A landscape with many valleys, sampled at points; each row gives a point and its height.
From any point a ball rolls to the lowest of the 2 points nearest to it. It stops when none of these is lower. Distance is the straight distance between rows; heights are no part of it.
q_847: [33 60 -22 -39 -1 -50 25 45 -50 49 5 7 -29 4 8 -23 -7 7 -13 -32 0 -31 -61 18 -22 -11 8 1 -13 -11 -2]  height 391
q_324: [-23 21 -18 -1 0 12 -22 -2 14 8 44 -36 -22 -27 -2 53 5 -16 -15 21 16 -3 -17 21 -8 11 -34 -6 -22 -21 30]  height 267
q_770: [16 70 -13 -22 -2 -13 7 17 -18 17 3 10 -14 25 16 0 32 13 18 1 -21 -25 27 -32 -44 -13 -30 10 -16 -68 2]  height 832
q_855: [-41 -53 -13 28 21 32 59 -52 -6 -13 -23 16 3 -39 24 69 -43 4 -40 -14 20 -10 2 -11 -13 -50 -5 -24 36 31 -32]  height 761
q_571: [-1 15 -11 1 31 -31 10 -35 12 -16 35 5 -11 -37 -17 25 5 -1 -39 15 3 13 48 24 1 -27 10 10 12 1 -8]  height 530
q_128: [2 -4 65 5 23 38 1 -51 3 -13 0 -5 22 -24 -15 26 7 68 -12 21 -5 -10 24 2 12 7 35 16 -24 -14 12]  height 436
q_722: [-4 4 34 19 40 -44 29 -18 22 -3 -26 17 1 -8 10 -38 -5 -16 -17 -53 -20 -1 21 50 -13 6 41 19 22 35 -17]  height 309
q_783: [56 64 -30 -21 -11 -26 3 48 -1 -5 -9 8 19 36 57 -14 9 -5 2 14 -46 -42 30 -16 4 2 -35 20 -22 4 22]  height 637
q_615: [12 -19 -16 -34 36 29 -10 -17 22 -73 18 26 -10 -24 19 62 39 2 -16 64 66 27 22 -2 -12 -61 -19 -24 10 6 47]  height 731
q_200: [5 -28 11 23 -37 -13 36 -11 1 -23 -33 32 43 23 11 -8 -30 -11 11 -22 -51 -41 29 11 18 18 4 -12 -8 43 -47]  height 464
q_257: [-16 15 -6 -15 10 -29 3 21 23 11 33 -26 12 -19 -52 -23 10 -33 -39 11 -11 -12 7 1 39 -2 -51 23 -13 6 -43]  height 665
q_651: [-2 54 11 -4 30 -10 -38 67 7 20 4 -52 -24 28 26 -38 48 -6 45 -26 -10 -20 -10 -38 -19 50 -16 32 -35 -74 31]  height 167
q_872: [-38 -30 0 7 32 5 2 -17 27 14 16 -24 21 -18 -42 22 -17 -37 -44 4 -1 -20 11 2 10 -24 -33 8 14 19 -48]  height 692
q_968: [-3 2 -14 29 25 -59 45 3 -9 34 37 18 -27 -10 -38 -67 0 -13 -9 -69 15 72 -30 13 -4 4 35 26 31 39 -13]  height 756
q_861: [8 68 -18 -31 7 -7 -23 68 -2 26 20 -36 -36 4 15 -4 25 -11 27 -8 0 -1 -35 -8 -48 35 -18 21 -43 -75 42]  height 67
q_490: [-2 -11 71 -19 -20 48 -13 44 -10 -31 -4 -39 47 10 10 28 20 19 49 35 -1 -14 -5 -23 11 -17 14 0 -11 -44 10]  height 536
q_821: [35 28 -1 -19 -22 29 3 11 -2 -23 8 -3 21 5 33 41 19 9 13 39 3 3 11 -11 -3 -6 -31 -12 -36 -5 43]  height 434
q_406: [-25 -37 17 59 16 -31 -7 -35 17 4 47 23 -14 10 -55 -36 2 -9 -15 -23 6 51 4 4 14 -6 55 -16 44 50 19]  height 600
q_281: [-21 41 9 -16 12 -28 -18 48 29 16 -9 -46 5 1 25 -47 18 -15 30 -22 -25 -21 15 -11 12 52 -3 42 -7 -43 -12]  height 265
q_659: [50 56 -109 -18 -2 -59 -3 23 -21 1 56 16 -53 0 22 -30 45 -24 -18 12 30 48 -7 28 -30 -16 -63 -3 -22 38 4]  height 593
q_63: [31 35 57 -6 1 66 -11 65 -1 -33 -14 -67 48 21 37 29 23 42 46 19 -9 -13 -7 -33 1 18 12 -6 -36 -40 12]  height 502
q_513: [-18 -26 -55 -20 1 34 -4 -44 0 -1 -40 19 1 9 48 61 -18 -28 20 7 18 -36 -15 -26 -37 -17 -34 -57 11 3 2]  height 801
q_363: [-41 9 54 21 -9 89 -53 16 -1 13 -47 -74 -1 33 26 8 1 21 66 -7 -8 -20 -22 -28 -16 1 18 -4 6 -76 -9]  height 710
q_121: [-28 10 58 -9 12 -1 -37 0 11 1 -41 -64 16 8 -17 -37 21 20 3 -12 -6 5 -10 8 43 81 3 15 -39 -9 -7]  height 542
q_800: [-9 24 -57 -24 -1 -48 30 -41 -44 0 -12 50 -33 12 1 10 35 -12 -3 -22 35 40 -11 9 -34 -21 -31 -29 18 12 9]  height 540
q_643: [20 6 35 5 -17 48 21 -3 -17 -17 -59 -20 56 6 20 32 -7 22 14 2 -27 -33 23 -17 2 6 -19 10 -36 -26 -17]  height 287
q_57: [-27 1 28 16 -16 34 -44 8 17 23 -48 -53 24 43 -10 -46 3 8 45 -30 -20 9 -8 -33 24 85 0 3 -24 -48 -10]  height 575
q_757: [-36 -24 -37 13 29 -11 22 -18 25 1 -20 20 -14 3 -9 22 -4 -35 -9 -38 25 48 -32 -9 -11 -42 21 -30 42 40 1]  height 718
q_288: [-30 -5 -9 12 -5 -23 12 -21 0 52 53 31 -60 29 -33 -63 29 -15 12 -42 42 66 -22 -2 -1 11 18 4 34 8 10]  height 780
q_798: [16 -13 18 2 -35 22 -19 -14 20 12 -43 25 36 34 6 -4 -13 -15 38 -13 -4 -4 -45 -30 -3 26 16 -19 -19 5 27]  height 572
q_258: [7 34 -25 -7 -16 -63 23 19 -46 4 16 -10 3 -34 -27 -23 -15 21 -40 1 -48 -10 31 33 32 18 8 25 -4 -9 -23]  height 531
q_654: [1 -33 -22 -5 16 49 37 -48 -12 -9 -37 26 7 -27 62 69 -39 -3 -21 11 22 -53 -2 -25 -24 -41 -13 -23 2 8 3]  height 783
q_48: [-49 -102 52 93 22 22 -12 -54 14 -22 -32 23 8 7 -30 1 -65 21 -14 -32 -42 -45 14 30 23 -10 9 6 28 45 -24]  height 680
q_36: [-42 22 44 1 -21 28 -11 9 -17 20 -15 -19 -7 23 26 34 -10 12 5 -14 -13 -64 -44 -38 6 -22 8 -20 -15 -51 2]  height 790
q_153: [21 3 -34 -25 20 -10 21 17 -12 7 -23 -5 7 -19 1 40 -13 -35 -76 26 -3 -26 17 17 -6 -37 -66 6 -2 19 -22]  height 664
q_16: [36 2 -88 -5 1 -59 25 12 9 -16 7 -3 10 -25 17 -11 -13 -57 -32 8 -9 41 30 39 0 -20 -24 1 16 54 -19]  height 630
q_59: [-15 18 -16 19 18 -61 32 -6 -30 12 4 -15 12 -46 -45 -10 -33 3 -51 -32 -31 -9 -13 40 31 23 16 16 -6 16 -25]  height 571
q_811: [26 1 2 -22 10 -25 24 39 11 -15 -30 -14 25 -36 26 23 -32 -20 -22 21 -31 -33 22 29 2 -25 26 21 15 17 -3]  height 539
q_418: [-21 -33 53 36 -9 99 -69 -21 19 13 -27 -38 33 15 -1 24 -10 44 61 25 7 -5 -20 -15 -2 17 1 6 -10 -36 5]  height 686
q_501: [47 -51 -17 -29 -6 -6 0 -12 -9 -18 -7 19 44 -23 -32 37 -17 -25 -24 50 -9 -15 34 16 -11 -24 -1 -18 7 21 1]  height 669
q_180: [-22 -21 14 -6 -24 -35 18 -2 -2 -5 15 -8 29 -13 -55 -31 -10 27 0 -19 -43 -22 33 -13 51 45 23 10 -8 -11 -57]  height 421
q_969: [67 -4 -38 -11 -6 -40 9 39 -19 -4 -30 15 36 -21 -4 9 -49 -16 -53 24 -57 -46 30 25 29 -20 -7 10 -4 32 -23]  height 581
q_926: [8 -35 48 37 49 -32 32 -33 14 -39 -16 14 21 -28 -23 -1 -19 -9 -38 -18 -24 7 34 38 4 -23 47 14 20 45 -6]  height 394
q_889: [12 30 -44 -19 -26 -13 11 -5 -14 39 -32 -12 23 -21 6 13 -27 -17 4 -15 -30 -29 -2 -5 -12 21 -17 10 -8 -50 -18]  height 841
q_433: [-5 14 -41 -12 3 -21 29 -6 23 -24 49 26 -39 5 -14 -7 35 -10 -16 -9 60 92 -33 -2 -12 -12 21 -29 16 27 34]  height 684
q_42: [3 40 -6 -13 -22 -36 27 -3 -36 40 14 20 -12 6 -22 -32 17 -1 -2 -27 -2 12 -20 8 -13 14 -11 1 -4 -7 -11]  height 463
q_205: [1 20 -15 -14 -15 -43 -24 18 15 17 33 -29 15 6 3 -27 15 -25 39 7 -26 -19 24 9 4 45 -14 10 -9 -28 -9]  height 343
q_302: [78 58 -70 -40 2 -44 -9 56 -10 23 39 6 -41 7 -5 -79 43 -15 1 4 18 30 -12 16 -19 7 -61 36 -35 29 -9]  height 613
q_868: [37 23 -61 -15 6 7 -36 -9 16 -16 27 -19 -3 -53 -22 44 -3 -20 -28 67 11 14 15 16 1 3 -46 13 -42 -31 31]  height 323
q_764: [-29 -20 2 15 -45 -5 11 -15 1 16 -38 5 12 20 14 -38 -15 -19 39 -53 -31 -15 3 10 -7 29 11 -10 27 -5 -57]  height 401
q_34: [-24 -31 54 13 6 -39 -45 -3 2 43 -1 0 -17 25 -50 -46 -13 -26 -1 -40 -10 -8 -41 21 24 33 40 0 24 2 -10]  height 619
q_755: [-18 10 13 -18 4 -26 -2 -41 -31 13 -3 13 -10 -10 -14 34 9 -15 -24 3 -4 -11 23 19 -25 -23 -20 -1 11 -42 21]  height 573
q_653: [-46 -45 -8 3 10 56 -20 -50 22 -26 -46 28 -13 0 18 64 7 19 21 11 66 34 -35 -20 -5 -49 3 -31 39 7 52]  height 792
q_366: [15 -40 -78 -15 78 -7 25 -48 1 -35 -10 34 -1 -21 -4 58 -12 -14 -34 39 59 11 -2 -41 -4 -24 -19 -49 13 78 0]  height 799
q_655: [20 -1 -72 -38 23 -25 1 1 42 -11 10 31 -19 5 -10 19 30 -41 6 33 32 25 0 -32 -40 -35 13 -22 26 14 10]  height 772
q_533: [22 -94 19 6 37 73 27 -28 -8 -8 5 13 42 -66 18 52 -34 12 -39 54 37 -39 13 -11 -15 -41 -56 17 16 35 -39]  height 708
q_999: [-29 -36 49 8 -15 52 9 -2 2 -7 -3 -16 37 -24 -6 28 -25 35 12 17 -3 -49 -5 -8 23 -20 32 -7 -9 -3 -53]  height 422
q_318: [-31 -95 56 60 7 58 -19 -52 14 -14 -13 32 43 -6 -4 20 -53 34 15 1 -17 -67 24 4 29 -6 7 6 19 29 -37]  height 709
q_866: [-9 -87 -5 21 1 26 4 -73 -21 -45 -38 69 13 -1 13 58 -16 2 20 18 26 -11 22 -22 -7 -19 -5 -42 37 42 22]  height 344
q_435: [34 45 -57 -26 -3 -28 7 -15 -8 16 -15 30 -15 -7 -4 -7 19 -13 -27 -10 13 26 -11 9 -19 3 -50 8 -25 0 19]  height 507
q_717: [0 -27 -12 -13 -11 71 15 -13 -10 -33 -9 2 23 -26 18 79 7 20 10 54 34 -5 -2 -24 -1 -32 -44 2 -18 -12 26]  height 392
q_741: [77 69 -88 -49 -6 -11 -18 94 -5 17 22 5 -62 0 7 -56 28 1 -12 30 -3 32 -16 32 -55 2 -33 19 -44 -7 12]  height 633
q_750: [-26 -53 7 25 -39 14 15 -32 7 -23 -32 59 9 19 -7 24 -2 -1 18 -11 5 5 11 -43 19 -23 15 -13 23 12 29]  height 275
q_90: [17 39 6 -32 -26 -18 42 45 -12 -1 -17 -42 -11 -9 9 -42 24 15 7 -7 -16 43 21 32 13 42 36 28 -3 -13 -19]  height 262
q_947: [1 54 5 -17 -17 2 -18 32 -35 36 -13 -14 -6 22 21 5 6 9 23 -21 -22 -47 -18 -45 -31 4 6 -16 -20 -97 1]  height 814
q_828: [30 11 -36 10 15 -81 29 21 -39 -11 64 12 -6 -15 -46 -8 -7 -19 -68 22 -3 47 24 16 8 -58 7 -13 12 52 -20]  height 236
q_184: [33 15 -27 -19 -22 -5 -22 14 5 -11 20 -50 21 -45 -27 17 -6 9 -14 55 -21 7 6 5 31 34 8 23 -28 -31 15]  height 370
q_831: [66 76 -48 -32 -14 -30 -19 108 -21 14 41 -33 -45 9 34 -50 32 16 7 29 -21 -2 1 20 -3 27 -28 21 -29 -19 24]  height 653
q_853: [32 25 -81 -25 -14 -77 19 3 -54 7 47 22 -38 -13 -15 -34 35 -14 0 -6 23 49 -5 17 -31 -34 -39 -15 18 26 -16]  height 574
q_634: [-33 -1 46 1 -16 38 -27 -5 -9 40 -40 -5 -41 38 -26 -20 -11 16 5 -35 8 25 -57 -8 -8 -2 50 -16 25 -40 -6]  height 700
q_843: [44 32 -59 -41 24 -10 15 35 40 -34 39 18 -25 6 1 16 26 -11 -18 51 24 31 -2 -11 -28 -50 6 -20 -6 38 0]  height 757
q_293: [-2 -19 0 1 -18 52 -29 -28 19 30 5 19 17 0 -20 41 -23 2 15 21 29 -11 -52 -22 -16 2 20 -38 -11 11 -2]  height 533
q_388: [-52 -20 37 50 -53 36 1 -29 8 -6 -35 32 -8 25 -15 -2 -5 35 13 -29 -16 -7 -2 -42 36 -14 29 4 32 -16 11]  height 203
q_751: [-18 -28 31 54 8 -2 17 -50 20 -35 24 -1 33 -10 3 0 -28 18 -10 -5 -19 -19 37 29 36 42 6 6 -13 53 -8]  height 599
q_372: [-34 -49 37 21 -13 36 -11 -33 19 19 -1 -2 14 -8 -28 23 -24 9 12 1 5 -15 -10 -2 1 -21 38 -18 31 17 -27]  height 483
q_247: [6 -69 9 20 -8 -11 35 -27 -26 -32 -2 17 51 -41 -51 36 -38 -14 -40 18 -31 -23 37 21 20 -10 -13 -2 8 25 -17]  height 644
q_6: [18 25 25 -5 23 10 5 -34 35 -22 31 6 0 -34 -9 13 12 38 -13 27 10 25 11 6 11 1 52 20 -9 4 25]  height 488
q_101: [-45 -27 42 46 -8 55 -41 -55 30 0 10 -21 22 -7 13 0 -17 46 30 8 -6 -2 24 23 37 39 10 16 -5 24 4]  height 634
q_531: [45 51 -45 -18 0 -54 -18 38 8 10 36 -14 -17 -7 -21 -61 24 -22 -32 10 -18 -6 16 6 32 9 -61 47 -29 10 -24]  height 638
q_138: [48 57 27 -11 -25 27 -2 49 -12 -20 -6 -30 41 46 23 11 26 15 16 26 -18 -2 1 -27 0 31 -7 -4 -58 -21 28]  height 468
q_953: [45 7 -80 -29 7 -37 7 13 -15 -18 -14 10 -6 -13 26 21 3 -50 -43 39 5 12 21 36 -8 -38 -63 -11 13 38 4]  height 645
q_223: [53 71 -56 -55 -10 -11 1 75 -6 -3 41 10 -68 -1 5 -22 31 7 -13 3 27 58 -39 20 -58 5 -13 -6 -39 -25 47]  height 649
q_410: [-6 -29 23 24 -4 56 -53 -49 36 -4 13 -18 44 -19 -23 11 -4 24 33 33 2 -12 12 -13 25 43 -19 18 -32 -8 18]  height 661
q_72: [0 39 30 -4 -8 7 10 -4 14 8 38 -5 -4 -3 -37 -9 16 29 -9 14 9 15 -19 -27 31 34 28 10 -30 -18 23]  height 532
q_804: [-38 -71 -3 71 6 -12 -14 -78 12 -6 7 42 -4 17 -39 14 -26 -8 -16 -18 -1 25 14 4 20 -19 16 -27 45 53 13]  height 629
q_110: [-31 -44 33 55 -27 45 -40 -29 4 34 -69 24 -32 53 -30 -17 -38 29 -6 -28 -1 32 -39 -5 -1 -20 48 -2 47 14 -20]  height 674
q_474: [-40 -22 11 22 -17 83 -12 -6 29 -10 -35 -21 27 -3 58 53 -17 -7 45 -4 12 -31 -10 -30 -2 -20 -20 4 9 -28 27]  height 748
q_488: [34 -24 -102 -23 44 -21 5 -29 33 -25 7 28 -4 -9 -23 24 15 -45 -21 44 50 32 7 -37 -11 -23 -25 -26 7 43 -11]  height 786
q_903: [18 25 31 -36 22 -72 -20 63 -36 44 -3 -17 -18 13 27 -79 28 7 34 -44 -20 -57 -32 -16 24 61 13 29 -18 -22 -16]  height 482
q_753: [18 30 43 -15 -10 10 -4 42 4 -4 -14 -57 31 19 13 -22 20 17 16 11 -18 2 -21 6 31 83 2 -5 -65 3 5]  height 505
q_422: [-24 -33 15 35 -17 -31 45 -19 -35 -8 4 6 12 -29 -35 25 -38 4 -38 -27 -34 -11 -2 21 18 -8 8 -16 16 14 -25]  height 615
q_259: [-35 42 2 -16 -15 24 -16 1 9 -2 31 -8 -39 40 33 22 46 6 44 -1 26 31 1 4 -51 -11 -19 -20 -2 -53 47]  height 736
q_683: [33 56 -10 -39 -22 -28 39 57 5 -2 27 3 -19 -6 -5 -35 18 13 -6 9 -9 27 19 -5 12 -1 39 29 -4 -15 3]  height 177
q_268: [67 38 -98 0 20 -59 -3 37 10 7 49 -13 -26 -30 5 -21 1 -39 -30 29 12 46 2 49 -16 -23 -14 -1 4 47 -7]  height 611
q_330: [-34 -66 33 26 -13 103 -16 -38 -13 1 -3 6 27 -12 37 52 -31 45 49 36 25 -25 -14 2 -14 -39 6 -28 17 14 -19]  height 494
q_834: [-22 2 40 6 2 -10 -30 7 30 25 23 -6 6 16 -21 -14 -9 -11 -5 -18 -2 -18 -34 -8 38 40 35 2 -5 7 2]  height 577
q_17: [-19 -11 84 24 1 30 4 -32 2 -13 -44 -3 7 10 -26 -13 1 70 9 -7 -32 -21 9 -9 29 32 60 15 -21 -6 -18]  height 361
q_934: [63 42 -7 -20 18 -45 22 29 31 1 13 7 10 -11 -28 -51 3 5 -33 11 -17 18 22 -2 14 8 46 43 -10 30 -25]  height 54
q_710: [48 -5 -1 -38 12 26 -13 37 -7 -10 -23 -32 31 -29 53 44 -26 -8 -26 52 -30 -52 55 20 -7 -23 -36 23 -9 -14 -7]  height 583
q_173: [43 8 -34 -24 42 17 -8 17 42 -42 39 22 -13 -5 21 50 21 -1 -46 85 39 4 19 -10 -10 -57 -25 -11 -23 47 17]  height 745
q_509: [-15 -4 -25 -4 -20 35 2 -48 -5 20 -46 5 10 -1 34 29 -36 -18 31 -20 -22 -35 0 -37 -29 -14 -10 -11 4 -45 -37]  height 820
q_248: [-19 -24 60 4 18 -24 4 14 15 -28 -19 -17 19 -33 -12 14 -19 -7 -8 2 -23 -14 14 22 24 -4 59 19 32 3 11]  height 472
q_159: [-3 -59 23 4 -18 28 0 -35 12 -12 -42 -11 67 -15 9 7 -60 -13 22 -7 -40 -58 33 19 2 26 -2 -7 -2 3 -59]  height 412
q_238: [2 -94 20 30 18 56 6 -87 -37 -24 -11 48 25 -25 16 53 -30 27 -8 36 24 -32 25 6 -9 -9 -32 -15 3 41 12]  height 398
q_658: [9 4 32 -2 -33 11 -23 33 -25 43 -26 -22 7 51 5 -54 -5 -8 41 -42 -19 -8 -40 -44 14 65 19 -11 -23 -56 -3]  height 602
q_640: [-4 -17 40 11 -30 40 -25 -12 -11 -1 -61 -34 59 30 36 2 -12 -12 47 -15 -33 -40 34 3 -22 37 -16 -15 -17 -27 -29]  height 347
q_468: [-39 1 42 15 5 -15 -39 6 11 23 -11 -19 -34 21 -17 -72 29 35 16 -30 -15 15 -1 -33 58 79 33 43 3 -50 32]  height 713
q_541: [-39 4 25 30 -35 59 -21 -56 9 10 -29 11 -14 50 40 18 -8 37 30 -12 8 18 -17 5 -23 -13 16 -40 17 13 19]  height 778
q_878: [4 7 25 -13 8 -85 -19 33 -40 30 31 -10 11 12 -19 -67 8 -4 -4 -25 -25 -47 -24 15 30 63 8 -5 -20 19 -37]  height 565
q_712: [-81 -25 56 56 -5 -8 3 -4 8 2 -13 -29 -9 5 -11 -18 -23 18 -5 -42 -38 -23 12 21 44 7 28 8 40 18 -34]  height 228
q_835: [11 63 22 -43 16 -20 3 44 -25 24 9 -41 -20 -13 6 7 1 19 -28 8 -4 -16 -26 31 -5 10 19 -1 -21 -24 -8]  height 284
q_316: [12 -59 15 -11 35 39 22 -30 9 -46 3 41 28 -26 9 56 12 20 1 59 40 3 24 -18 -9 -70 4 -11 21 45 6]  height 712
q_815: [-13 -11 41 -9 -6 -56 -11 23 -40 53 18 0 -17 24 -13 -62 -7 -23 21 -50 -11 -36 -45 19 4 45 42 -7 23 6 -25]  height 628
q_871: [-13 -12 -29 39 -5 -66 19 -44 8 -27 28 27 19 -1 -24 -36 -6 -44 -17 -31 -5 15 35 21 28 15 -33 14 -3 49 -9]  height 528
q_356: [-9 52 -27 -13 17 22 -17 8 21 -21 28 14 -36 38 38 45 52 8 18 16 29 5 12 -34 -53 -32 -39 -21 -37 -31 60]  height 752
q_358: [56 30 -55 -32 -4 -41 -29 47 13 -3 41 -47 3 -48 -8 -26 -6 -20 -11 44 -26 17 34 45 17 28 14 25 -10 -17 -8]  height 418
q_888: [10 45 -31 -38 -12 11 17 33 22 -23 46 -1 -46 1 11 3 33 -1 2 -3 37 79 -24 26 -41 -10 17 -18 -5 0 50]  height 668
q_399: [64 32 -15 2 31 -71 7 30 -6 -5 60 1 -9 -12 -43 -53 6 2 -50 26 -3 45 10 28 27 -7 39 17 -12 32 -21]  height 159
q_294: [15 9 27 -22 -31 6 29 4 1 -21 -45 -10 22 0 -7 -10 2 -5 5 -12 -16 34 6 27 4 27 21 13 -9 4 -10]  height 333
q_911: [-39 -13 72 41 -35 79 -15 -10 4 -6 -52 0 5 35 -6 -12 -14 60 36 -16 -6 -5 -22 -44 25 -16 38 10 6 -22 -24]  height 274
q_706: [23 26 0 13 -51 32 -12 18 -11 26 -37 -5 20 66 29 -17 0 -26 53 -42 -3 4 -43 -44 -26 34 -6 -25 -32 -42 26]  height 598
q_491: [-9 -22 11 58 10 -47 -5 -51 10 0 44 22 14 1 -26 -31 -19 -11 -19 -35 -17 -6 11 31 39 43 23 -6 -4 53 9]  height 562
q_81: [-13 -102 33 31 23 101 13 -53 -29 -4 -6 38 31 -30 43 53 -28 55 30 45 59 -30 -18 0 -4 -40 -29 -17 6 30 -5]  height 449
q_951: [-24 -14 27 -20 -24 11 7 20 2 11 -17 -52 37 -14 -21 -7 -16 13 10 4 -30 -42 -5 -5 30 27 19 -6 -10 -27 -56]  height 339
q_459: [19 -48 -25 -40 -1 14 12 -9 9 -27 -21 24 29 -10 -8 61 -4 -30 -7 55 27 -4 5 -10 -27 -50 1 -41 31 27 -16]  height 689
q_415: [-9 60 -9 -35 13 -5 -9 42 -2 20 27 -24 -52 -18 -5 15 14 -9 -11 0 9 -3 -37 18 -38 -19 -10 2 -15 -52 22]  height 178
q_132: [-5 -10 -50 42 23 -94 46 -14 -26 9 19 46 -7 -9 -23 -52 3 -36 -14 -63 7 54 -5 12 -14 -29 2 -6 33 60 -2]  height 735
q_984: [23 59 -23 -35 10 -13 -10 106 -24 34 36 -17 -64 28 18 -50 39 4 41 -30 14 -9 -47 -16 -85 18 -17 21 -40 -61 27]  height 176
q_187: [-4 -20 -34 18 -4 -18 15 -43 15 -31 -2 24 19 -5 -5 12 6 -49 -22 2 15 26 7 8 14 6 -49 -14 -6 47 10]  height 500
q_100: [-20 15 -4 4 -30 -11 -20 -9 3 48 23 11 -17 32 -5 -29 10 -22 44 -21 -1 -1 -6 -18 -18 19 2 -5 15 -43 17]  height 414
q_939: [-41 17 44 -14 12 -30 -16 -7 -17 3 -13 12 -44 -1 -23 -6 19 -3 -19 -36 4 18 2 28 -14 -25 20 13 38 -40 23]  height 614
q_636: [-48 -75 28 83 -14 23 -27 -48 13 8 -26 44 -21 37 -63 -12 -45 34 -9 -27 -16 4 -3 2 14 -19 35 -10 47 47 -20]  height 652
q_993: [34 35 6 -57 14 -14 4 107 -27 27 80 -13 -81 23 14 -85 51 0 47 -10 29 12 -29 -7 -33 40 12 37 -14 -49 22]  height 286
q_584: [-48 -10 27 23 -20 43 -5 -14 8 1 -35 2 -9 7 36 46 -28 -11 -9 -22 17 -47 -53 -20 7 -59 3 -22 15 -21 17]  height 769
q_716: [-22 50 7 -16 -4 -1 -8 5 6 25 47 10 -71 35 0 -43 55 21 23 -30 37 60 -11 -5 -38 15 -1 11 -1 -49 43]  height 714
q_295: [-24 -26 -11 25 19 -3 59 -12 10 -26 -29 24 14 -14 16 39 -35 -15 -32 -26 9 6 -13 -2 -2 -55 37 -21 40 49 -19]  height 740
q_580: [-30 32 46 -1 -7 -19 -18 15 -8 19 26 4 -47 29 -2 -72 49 7 26 -41 10 33 2 -8 27 41 11 42 11 -37 42]  height 688
q_666: [-26 -24 -50 23 24 -40 6 -40 15 -37 24 41 -27 4 -29 -3 28 -24 -14 -17 51 80 -11 -18 15 -29 15 -31 39 54 33]  height 699
q_588: [-41 3 16 -16 -9 54 -4 -28 -11 -18 -9 -5 -8 23 46 61 14 17 25 7 18 17 6 21 -49 -46 -11 -41 21 -22 23]  height 758
q_454: [30 20 -8 -12 35 -34 21 13 54 3 -6 28 6 1 -14 -30 5 -35 -5 -13 2 1 12 1 -18 -20 32 13 16 30 -12]  height 187
q_277: [56 81 -15 -28 -10 -54 -14 78 -38 14 -12 -22 -11 9 51 -42 26 13 7 -1 -41 -21 15 13 7 16 -3 24 -11 -31 20]  height 663
q_916: [-41 -47 -16 37 -22 22 0 -44 19 0 -22 2 22 -7 0 17 -38 -38 6 -15 -3 17 -4 29 20 17 -42 -4 13 28 9]  height 471
q_469: [1 14 11 0 -10 -37 17 -15 -11 1 27 16 19 -20 -30 -2 1 26 -22 15 -36 -27 62 -9 24 -7 4 18 -2 -16 -27]  height 484
q_841: [26 -57 -11 -14 17 47 26 9 1 -13 -10 -3 24 -34 42 53 -41 -25 -66 42 9 -57 33 -8 6 -33 -78 5 5 34 -28]  height 687
q_558: [-37 11 44 -4 -23 14 -10 30 -24 56 -25 0 -62 47 11 -62 -4 9 22 -68 12 1 -71 -10 1 5 38 5 27 -51 -4]  height 725
q_321: [-66 -7 55 34 -38 2 -3 14 -9 15 -10 -5 -46 36 -1 -45 -5 38 21 -45 -25 -1 5 -9 45 13 54 10 47 -24 -2]  height 71
q_907: [-16 -48 -32 11 -20 44 15 -36 17 -17 14 -9 39 -45 -3 53 -27 -3 -3 29 24 7 11 -10 27 -13 -38 3 7 13 0]  height 433
q_719: [32 -7 12 -1 3 70 13 -30 -16 -10 -20 -4 52 -3 30 50 -7 25 -10 39 -1 -39 32 -18 -15 -7 -66 10 -50 -2 -22]  height 342
q_473: [-41 -41 -13 -21 25 80 -4 -43 0 -34 -40 25 -27 2 47 77 10 32 29 21 55 22 -6 -18 -46 -49 -33 -52 28 -12 24]  height 777
q_568: [-23 8 46 2 23 -47 -4 4 7 1 15 0 -32 -1 -28 -58 34 -9 -9 -38 13 45 9 26 30 20 22 37 19 4 15]  height 656
q_79: [-23 10 26 8 -14 60 -36 28 45 -5 -24 -42 1 31 38 14 7 -26 56 -6 2 5 -21 -13 -21 2 -5 -3 3 -33 38]  height 729
q_458: [50 38 3 -18 31 -4 -28 24 12 -19 -14 -30 40 2 39 12 2 -11 -9 42 -35 -55 62 -2 4 11 -27 32 -34 -12 12]  height 610
q_437: [-16 -37 -48 61 31 -70 36 -38 -23 -25 28 32 4 -21 -52 -5 -13 -33 -41 -27 19 74 14 -5 14 -33 -1 -30 17 54 1]  height 716
q_955: [32 43 11 -48 10 -48 5 59 -28 38 38 -23 -41 6 6 -85 41 11 26 -18 -7 1 -4 -1 -15 53 16 34 -15 -34 -16]  height 388

For each start below, name the point where the ball stops.
q_247 | q_951
q_16 | q_861
q_474 | q_717
q_834 | q_388
q_433 | q_861
q_783 | q_934
q_488 | q_951
q_969 | q_934
q_257 | q_861
